Each scene shows the same named points in several views. A view is turned or mirrored, shifted and resized as a whole, has a little noise and may leave points out.
In the rows, 128 means zero.

Scene 1
View 1
K907: | 136 |  97 | 115 | 143 | 132 | 131 | 140 | 124 | 121 | 113 | 134 | 126 |  98 | 106 | 107 | 116 | 133 | 130 | 117 | 145 | 120 | 112 | 130 | 147 | 130 | 127 | 129 | 146 | 140 | 142 | 135 | 106 | 137 |
K991: | 112 | 116 | 124 | 149 | 129 | 133 | 116 | 144 | 123 | 118 | 127 | 113 | 111 | 138 | 113 | 132 | 153 | 146 | 107 |  96 | 113 | 122 | 128 | 129 | 126 | 115 | 126 | 131 | 137 | 134 | 129 | 120 | 138 |
K450: | 136 | 121 | 133 | 132 | 142 | 119 | 146 | 123 | 143 |  99 | 114 | 123 | 123 | 116 | 122 | 125 | 149 | 133 |  79 | 110 | 122 | 116 | 120 | 143 | 130 | 124 | 132 | 136 | 136 | 141 | 130 | 141 | 126 |
K967: | 109 | 111 | 122 | 150 | 126 | 138 | 114 | 152 | 119 | 122 | 136 | 113 | 112 | 143 | 114 | 134 | 148 | 148 | 115 |  98 | 110 | 125 | 138 | 120 | 127 | 115 | 126 | 129 | 137 | 137 | 129 | 110 | 140 |
K114: | 127 | 108 | 124 | 148 | 135 | 131 | 128 | 139 | 123 | 111 | 130 | 119 | 114 | 125 | 112 | 128 | 143 | 141 | 104 | 118 | 116 | 118 | 131 | 137 | 128 | 119 | 133 | 138 | 138 | 139 | 129 | 117 | 134 |
K445: | 121 | 118 | 120 | 125 | 127 | 128 | 134 | 126 | 135 | 125 | 123 | 126 | 103 | 118 | 120 | 122 | 143 | 129 | 116 | 113 | 117 | 120 | 135 | 129 | 134 | 127 | 119 | 131 | 136 | 142 | 130 | 120 | 139 |
K537: | 124 | 120 | 124 | 119 | 134 | 132 | 143 | 130 | 147 | 123 | 120 | 128 | 115 | 126 | 128 | 129 | 140 | 127 | 119 | 109 | 122 | 126 | 142 | 119 | 137 | 128 | 125 | 127 | 133 | 150 | 127 | 120 | 132 |
K400: | 137 | 112 | 127 | 137 | 141 | 130 | 143 | 133 | 137 | 110 | 127 | 122 | 121 | 126 | 121 | 129 | 141 | 133 | 104 | 118 | 122 | 121 | 134 | 134 | 132 | 125 | 134 | 137 | 134 | 144 | 127 | 123 | 129 |
K472: |  97 | 122 | 123 | 134 | 122 | 132 | 111 | 140 | 127 | 126 | 120 | 112 | 107 | 138 | 117 | 129 | 158 | 144 | 110 |  79 | 110 | 123 | 130 | 120 | 127 | 115 | 117 | 124 | 140 | 132 | 129 | 125 | 140 |
K99: | 113 | 102 | 110 | 140 | 118 | 140 | 120 | 137 | 117 | 132 | 139 | 122 |  90 | 122 | 109 | 123 | 139 | 134 | 138 | 125 | 115 | 120 | 140 | 126 | 131 | 125 | 118 | 134 | 139 | 140 | 132 |  97 | 145 |
K497: | 123 | 101 | 120 | 158 | 130 | 135 | 120 | 146 | 115 | 111 | 136 | 114 | 112 | 131 | 108 | 130 | 145 | 146 | 109 | 116 | 113 | 119 | 131 | 135 | 124 | 115 | 136 | 138 | 137 | 136 | 131 | 110 | 136 |
K370: | 148 | 104 | 120 | 130 | 137 | 137 | 154 | 128 | 138 | 118 | 136 | 133 | 112 | 115 | 120 | 125 | 126 | 123 | 123 | 145 | 127 | 120 | 146 | 129 | 138 | 133 | 135 | 138 | 134 | 153 | 129 | 105 | 130 |
K101: | 126 | 106 | 119 | 140 | 131 | 126 | 130 | 127 | 122 | 114 | 128 | 122 | 103 | 112 | 111 | 120 | 145 | 134 | 106 | 123 | 118 | 114 | 125 | 141 | 128 | 124 | 126 | 140 | 138 | 139 | 134 | 117 | 138 |
K768: | 137 | 117 | 133 | 140 | 144 | 135 | 144 | 144 | 147 | 105 | 126 | 121 | 138 | 140 | 129 | 142 | 143 | 140 |  98 | 108 | 122 | 127 | 143 | 125 | 131 | 122 | 143 | 130 | 128 | 148 | 123 | 124 | 123 |
K700: | 116 | 112 | 124 | 150 | 131 | 127 | 120 | 138 | 119 | 111 | 127 | 114 | 111 | 127 | 111 | 127 | 153 | 146 |  99 | 102 | 114 | 117 | 124 | 135 | 126 | 117 | 128 | 135 | 140 | 132 | 130 | 123 | 137 |
K613: | 142 | 114 | 127 | 131 | 142 | 130 | 152 | 131 | 146 | 113 | 126 | 127 | 123 | 123 | 126 | 130 | 135 | 129 | 108 | 125 | 126 | 121 | 142 | 128 | 137 | 130 | 135 | 135 | 132 | 150 | 126 | 120 | 127 |
View 2
K967: | 126 | 123 | 123 | 149 | 124 | 106 | 160 | 123 | 129 | 131 | 126 | 132 | 140 | 107 | 123 | 126 | 128 | 112 | 114 | 119 | 120 | 125 | 123 | 119 | 138 | 117 | 128 | 136 | 130 | 135 | 130 | 124 | 119 |
K114: | 123 | 124 | 132 | 144 | 130 | 119 | 152 | 123 | 131 | 121 | 130 | 130 | 141 | 114 | 127 | 122 | 127 | 117 | 118 | 131 | 120 | 126 | 124 | 120 | 137 | 133 | 135 | 138 | 133 | 131 | 135 | 123 | 123 |
K370: | 121 | 130 | 140 | 146 | 138 | 130 | 137 | 111 | 137 | 126 | 139 | 120 | 129 | 125 | 138 | 125 | 124 | 132 | 128 | 126 | 136 | 133 | 123 | 119 | 141 | 138 | 131 | 132 | 147 | 122 | 134 | 129 | 118 |
K101: | 119 | 124 | 134 | 139 | 130 | 120 | 148 | 114 | 132 | 118 | 135 | 127 | 139 | 118 | 126 | 125 | 123 | 118 | 126 | 134 | 118 | 126 | 122 | 124 | 143 | 139 | 137 | 134 | 130 | 128 | 135 | 124 | 126 |
K613: | 121 | 127 | 137 | 145 | 140 | 129 | 140 | 124 | 131 | 125 | 127 | 124 | 132 | 128 | 138 | 130 | 125 | 133 | 124 | 132 | 133 | 128 | 125 | 116 | 136 | 130 | 134 | 131 | 140 | 131 | 133 | 128 | 121 |
K445: | 120 | 125 | 130 | 140 | 131 | 117 | 148 | 112 | 127 | 127 | 131 | 126 | 138 | 120 | 130 | 136 | 121 | 126 | 124 | 129 | 124 | 128 | 121 | 125 | 146 | 126 | 136 | 126 | 129 | 129 | 129 | 126 | 125 |
K450: | 118 | 123 | 135 | 135 | 142 | 129 | 145 | 132 | 126 | 115 | 123 | 131 | 141 | 129 | 132 | 133 | 126 | 129 | 122 | 147 | 122 | 121 | 124 | 119 | 133 | 134 | 145 | 130 | 128 | 138 | 133 | 123 | 129 |
K400: | 121 | 125 | 134 | 142 | 138 | 125 | 145 | 125 | 130 | 123 | 126 | 128 | 135 | 124 | 133 | 129 | 126 | 127 | 121 | 134 | 128 | 126 | 124 | 117 | 134 | 130 | 136 | 132 | 136 | 133 | 133 | 125 | 123 |
K497: | 124 | 121 | 130 | 144 | 126 | 115 | 157 | 125 | 131 | 120 | 130 | 135 | 145 | 105 | 121 | 115 | 128 | 110 | 115 | 128 | 114 | 123 | 124 | 120 | 137 | 135 | 135 | 144 | 130 | 134 | 137 | 122 | 124 |
K537: | 121 | 127 | 132 | 143 | 135 | 120 | 145 | 118 | 127 | 130 | 127 | 125 | 133 | 126 | 135 | 140 | 124 | 133 | 123 | 127 | 131 | 129 | 122 | 120 | 140 | 119 | 134 | 123 | 134 | 131 | 126 | 129 | 121 |
K768: | 123 | 124 | 131 | 149 | 141 | 127 | 146 | 138 | 130 | 126 | 119 | 131 | 134 | 125 | 137 | 129 | 132 | 130 | 116 | 131 | 132 | 126 | 125 | 111 | 127 | 121 | 131 | 134 | 140 | 136 | 129 | 127 | 119 |
K99: | 124 | 125 | 130 | 145 | 121 | 109 | 154 | 102 | 133 | 127 | 139 | 128 | 139 | 107 | 122 | 123 | 122 | 113 | 122 | 119 | 119 | 129 | 121 | 127 | 151 | 131 | 131 | 134 | 131 | 123 | 134 | 126 | 123 |
K991: | 125 | 121 | 124 | 144 | 128 | 111 | 159 | 126 | 125 | 127 | 124 | 134 | 144 | 112 | 123 | 129 | 128 | 114 | 113 | 126 | 118 | 123 | 124 | 120 | 136 | 121 | 133 | 134 | 127 | 135 | 129 | 123 | 123 |
View 3
K537: | 147 | 127 | 138 | 138 | 127 | 132 | 121 | 130 | 133 | 117 | 119 | 113 | 130 | 119 | 117 | 151 | 132 | 130 | 144 | 159 | 134 | 135 | 125 | 150 | 126 | 149 | 129 | 140 | 119 | 133 | 108 | 140 | 129 |
K472: | 123 | 128 | 116 | 156 | 146 | 146 | 137 | 127 | 145 | 116 | 114 | 109 | 130 | 116 | 125 | 135 | 104 | 118 | 178 | 129 | 108 | 144 | 125 | 138 | 135 | 159 | 117 | 149 | 132 | 107 |  90 | 124 | 128 |
K101: | 134 | 134 | 116 | 143 | 143 | 119 | 131 | 133 | 118 | 114 | 113 | 130 | 157 | 126 | 112 | 136 | 130 | 129 | 154 | 133 | 122 | 121 | 123 | 161 | 118 | 126 | 124 | 136 | 111 | 124 | 122 | 121 | 135 |
K99: | 127 | 130 | 110 | 158 | 154 | 111 | 137 | 150 | 154 | 107 | 124 | 135 | 153 | 111 |  96 | 135 | 137 | 123 | 164 | 153 | 133 | 119 | 110 | 159 | 133 | 132 | 117 | 155 | 142 | 120 | 114 | 132 | 138 |
K497: | 117 | 124 |  99 | 145 | 148 | 133 | 130 | 131 | 122 | 125 | 111 | 136 | 149 | 124 | 116 | 120 | 116 | 117 | 171 | 118 | 106 | 116 | 120 | 160 | 117 | 124 | 119 | 160 | 125 | 118 | 132 | 111 | 145 |
K768: | 137 | 113 | 136 | 120 | 115 | 154 | 109 | 119 | 119 | 140 | 115 | 119 | 117 | 124 | 128 | 140 | 122 | 120 | 146 | 142 | 118 | 132 | 129 | 154 | 114 | 142 | 131 | 165 | 119 | 141 | 131 | 131 | 144 |
K967: | 117 | 121 | 109 | 149 | 145 | 142 | 131 | 134 | 147 | 124 | 119 | 126 | 131 | 113 | 117 | 128 | 114 | 115 | 176 | 135 | 114 | 132 | 119 | 151 | 129 | 142 | 117 | 167 | 140 | 116 | 114 | 124 | 146 |
K700: | 123 | 129 | 109 | 143 | 142 | 139 | 130 | 128 | 123 | 123 | 109 | 125 | 142 | 122 | 122 | 131 | 113 | 118 | 169 | 120 | 107 | 128 | 124 | 152 | 119 | 136 | 118 | 149 | 121 | 115 | 116 | 114 | 138 |
K400: | 138 | 125 | 131 | 131 | 126 | 136 | 117 | 126 | 116 | 126 | 112 | 123 | 135 | 124 | 120 | 140 | 132 | 127 | 143 | 142 | 124 | 127 | 128 | 156 | 113 | 135 | 130 | 147 | 115 | 135 | 128 | 131 | 139 |
K991: | 121 | 121 | 112 | 144 | 142 | 140 | 129 | 133 | 140 | 125 | 116 | 125 | 136 | 115 | 117 | 131 | 116 | 117 | 171 | 134 | 113 | 128 | 120 | 154 | 125 | 140 | 118 | 165 | 134 | 119 | 120 | 124 | 142 |
K450: | 142 | 131 | 133 | 129 | 122 | 143 | 117 | 114 |  95 | 129 | 103 | 115 | 141 | 135 | 134 | 139 | 121 | 132 | 143 | 124 | 112 | 132 | 137 | 154 | 109 | 139 | 131 | 126 |  94 | 129 | 123 | 118 | 132 |
K907: | 136 | 131 | 114 | 141 | 144 | 107 | 126 | 140 | 117 | 115 | 114 | 141 | 164 | 126 | 101 | 132 | 148 | 129 | 145 | 142 | 133 | 107 | 120 | 171 | 113 | 112 | 125 | 138 | 117 | 133 | 137 | 125 | 138 |
K114: | 129 | 125 | 114 | 140 | 136 | 133 | 126 | 129 | 121 | 125 | 112 | 130 | 143 | 123 | 115 | 132 | 124 | 122 | 157 | 131 | 116 | 122 | 123 | 160 | 117 | 129 | 124 | 152 | 120 | 126 | 130 | 122 | 139 |
View 4
K497: | 113 | 125 | 139 | 166 | 128 | 148 | 133 | 102 | 152 | 119 | 116 | 107 | 135 | 128 |  98 | 110 | 133 | 132 | 133 | 109 | 105 | 121 | 118 | 115 | 133 | 156 | 126 | 156 | 130 | 118 | 156 | 136 | 151 |
K967: | 101 | 120 | 123 | 163 | 114 | 135 | 132 | 101 | 134 | 114 | 110 | 111 | 130 | 122 | 105 |  97 | 137 | 125 | 144 | 116 | 115 | 128 | 113 | 128 | 136 | 150 | 136 | 134 | 110 | 128 | 150 | 147 | 147 |
K991: | 109 | 116 | 125 | 157 | 119 | 139 | 128 | 101 | 143 | 122 | 113 | 110 | 130 | 116 | 110 | 107 | 131 | 127 | 137 | 121 | 109 | 125 | 121 | 120 | 136 | 145 | 131 | 134 | 114 | 127 | 145 | 138 | 149 |
K370: | 118 | 118 | 134 | 154 | 110 | 156 | 127 | 150 | 148 | 105 | 108 | 147 | 134 | 180 | 109 | 131 | 142 | 151 | 143 |  98 | 146 | 142 | 117 |  97 | 119 | 143 | 149 | 146 | 121 | 119 | 137 | 157 | 146 |
K450: | 138 | 101 | 128 | 138 | 122 | 147 | 114 | 128 | 168 | 140 | 120 | 124 | 129 | 135 | 112 | 148 | 126 | 146 | 130 | 122 | 111 | 124 | 130 |  91 | 124 | 132 | 129 | 132 | 130 | 119 | 128 | 135 | 148 |
K613: | 120 | 112 | 127 | 141 | 110 | 151 | 123 | 139 | 153 | 122 | 112 | 138 | 129 | 162 | 110 | 144 | 134 | 146 | 136 | 115 | 131 | 133 | 120 | 100 | 118 | 134 | 145 | 130 | 119 | 120 | 130 | 154 | 143 |
K768: | 106 | 119 | 122 | 144 | 107 | 142 | 129 | 124 | 148 | 137 | 112 | 133 | 132 | 142 | 104 | 151 | 127 | 133 | 128 | 121 | 114 | 129 | 121 | 111 | 112 | 132 | 149 | 116 | 117 | 117 | 137 | 159 | 136 |
K537: | 121 | 105 | 117 | 140 | 105 | 140 | 113 | 136 | 143 | 116 | 106 | 135 | 125 | 148 | 121 | 124 | 139 | 142 | 150 | 117 | 140 | 136 | 122 | 108 | 127 | 136 | 141 | 122 | 107 | 128 | 127 | 148 | 144 |
K472: | 114 | 103 | 115 | 149 | 115 | 128 | 117 |  98 | 139 | 122 | 111 | 105 | 124 | 104 | 118 |  96 | 133 | 126 | 149 | 130 | 115 | 125 | 121 | 124 | 145 | 142 | 127 | 121 | 108 | 136 | 135 | 134 | 148 |
K114: | 119 | 117 | 135 | 160 | 122 | 150 | 127 | 117 | 151 | 116 | 114 | 119 | 134 | 139 | 103 | 119 | 133 | 138 | 136 | 111 | 117 | 126 | 123 | 109 | 129 | 146 | 133 | 147 | 127 | 119 | 145 | 142 | 148 |
K700: | 121 | 114 | 130 | 158 | 124 | 142 | 124 | 104 | 152 | 121 | 116 | 109 | 130 | 122 | 106 | 111 | 130 | 134 | 137 | 117 | 106 | 122 | 120 | 111 | 136 | 145 | 126 | 143 | 123 | 122 | 145 | 134 | 151 |
K99: | 111 | 118 | 131 | 166 | 116 | 145 | 127 | 119 | 133 |  89 | 105 | 121 | 130 | 148 | 113 |  81 | 149 | 137 | 155 | 101 | 142 | 138 | 110 | 120 | 145 | 157 | 134 | 153 | 112 | 132 | 146 | 142 | 153 |
K907: | 130 | 119 | 144 | 165 | 125 | 159 | 124 | 134 | 155 |  97 | 113 | 128 | 135 | 169 | 108 | 115 | 141 | 148 | 144 |  96 | 134 | 133 | 117 |  96 | 134 | 152 | 131 | 166 | 130 | 119 | 146 | 141 | 153 |
K445: | 127 | 103 | 122 | 146 | 116 | 142 | 113 | 130 | 147 | 108 | 109 | 126 | 128 | 143 | 119 | 112 | 140 | 143 | 151 | 116 | 135 | 135 | 124 | 106 | 137 | 142 | 132 | 136 | 110 | 131 | 130 | 139 | 151 |
K101: | 130 | 111 | 136 | 158 | 125 | 151 | 121 | 124 | 156 | 110 | 116 | 120 | 132 | 146 | 111 | 115 | 136 | 146 | 143 | 109 | 123 | 130 | 124 |  99 | 135 | 147 | 125 | 154 | 130 | 122 | 143 | 134 | 153 |
View 5
K497: | 126 | 145 |  82 | 128 | 136 | 136 | 148 | 127 | 142 | 143 |  89 | 133 | 114 | 133 | 146 | 153 | 140 | 119 | 124 | 136 | 116 | 130 | 136 | 126 | 146 | 126 | 126 | 114 | 130 | 122 | 136 | 145 | 105 |
K907: | 131 | 146 | 102 | 120 | 129 | 144 | 147 | 107 | 154 | 127 | 130 | 125 | 120 | 148 | 156 | 134 | 125 | 126 | 122 | 113 | 112 | 142 | 151 | 146 | 163 | 119 | 136 | 102 | 136 | 130 | 130 | 143 | 110 |
K445: | 133 | 140 |  92 | 118 | 120 | 153 | 121 | 121 | 140 | 124 | 139 | 131 | 128 | 124 | 155 | 118 | 135 | 125 | 116 | 133 | 121 | 139 | 131 | 140 | 144 | 129 | 135 | 123 | 126 | 125 | 131 | 134 | 116 |
K101: | 133 | 148 |  94 | 120 | 125 | 151 | 137 | 118 | 145 | 131 | 124 | 134 | 120 | 139 | 149 | 134 | 131 | 124 | 124 | 125 | 120 | 138 | 136 | 138 | 157 | 126 | 135 | 119 | 131 | 121 | 132 | 140 | 110 |
K370: | 135 | 133 | 106 | 122 | 122 | 146 | 139 | 118 | 162 | 114 | 145 | 125 | 138 | 139 | 173 | 115 | 130 | 118 | 111 | 120 | 112 | 142 | 162 | 150 | 160 | 113 | 132 |  92 | 124 | 136 | 129 | 133 | 119 |
K537: | 138 | 132 |  96 | 121 | 115 | 150 | 119 | 128 | 146 | 117 | 143 | 133 | 141 | 117 | 166 | 108 | 142 | 116 | 110 | 138 | 126 | 138 | 135 | 138 | 143 | 124 | 131 | 120 | 121 | 127 | 133 | 130 | 120 |
K768: | 141 | 130 |  83 | 134 | 121 | 131 | 141 | 147 | 156 | 123 | 119 | 144 | 147 | 123 | 165 | 122 | 152 |  99 | 116 | 150 | 128 | 127 | 147 | 128 | 146 | 117 | 115 | 110 | 105 | 133 | 132 | 123 | 126 |
K613: | 139 | 128 |  94 | 128 | 120 | 137 | 139 | 137 | 158 | 114 | 133 | 136 | 143 | 124 | 171 | 116 | 145 | 107 | 111 | 140 | 121 | 132 | 150 | 137 | 149 | 114 | 119 | 105 | 112 | 133 | 132 | 127 | 124 |
K991: | 126 | 137 |  81 | 127 | 128 | 139 | 130 | 134 | 136 | 136 | 101 | 136 | 122 | 117 | 150 | 137 | 147 | 113 | 118 | 147 | 123 | 131 | 127 | 123 | 132 | 131 | 130 | 131 | 125 | 120 | 138 | 140 | 106 |
K967: | 117 | 132 |  86 | 127 | 132 | 136 | 129 | 133 | 135 | 135 |  99 | 126 | 121 | 110 | 159 | 138 | 145 | 113 | 108 | 145 | 116 | 132 | 130 | 123 | 122 | 127 | 128 | 121 | 128 | 126 | 141 | 145 |  99 |
K472: | 128 | 135 |  78 | 122 | 125 | 148 | 114 | 137 | 123 | 136 | 106 | 133 | 123 | 107 | 146 | 132 | 148 | 118 | 114 | 152 | 127 | 132 | 112 | 121 | 124 | 137 | 133 | 144 | 127 | 117 | 139 | 139 | 105 |
K700: | 131 | 143 |  80 | 124 | 127 | 141 | 137 | 131 | 140 | 138 | 104 | 137 | 121 | 127 | 143 | 142 | 140 | 118 | 125 | 141 | 125 | 131 | 125 | 125 | 144 | 131 | 131 | 128 | 127 | 119 | 133 | 139 | 108 |
K99: | 112 | 135 | 102 | 114 | 134 | 147 | 123 | 108 | 136 | 126 | 121 | 110 | 116 | 116 | 163 | 129 | 132 | 128 | 107 | 122 | 103 | 145 | 140 | 142 | 129 | 128 | 141 | 113 | 141 | 127 | 140 | 150 |  95 |
K400: | 146 | 139 |  86 | 128 | 117 | 144 | 138 | 136 | 153 | 124 | 133 | 147 | 139 | 133 | 154 | 119 | 141 | 113 | 122 | 143 | 132 | 129 | 142 | 133 | 156 | 122 | 123 | 121 | 113 | 123 | 127 | 124 | 128 |

In a view up to two points have been moved. Name them for each view, in the order of its rows, or write -.
view 1 => K497
view 2 => K99
view 3 => K991
view 4 => -
view 5 => K613, K400
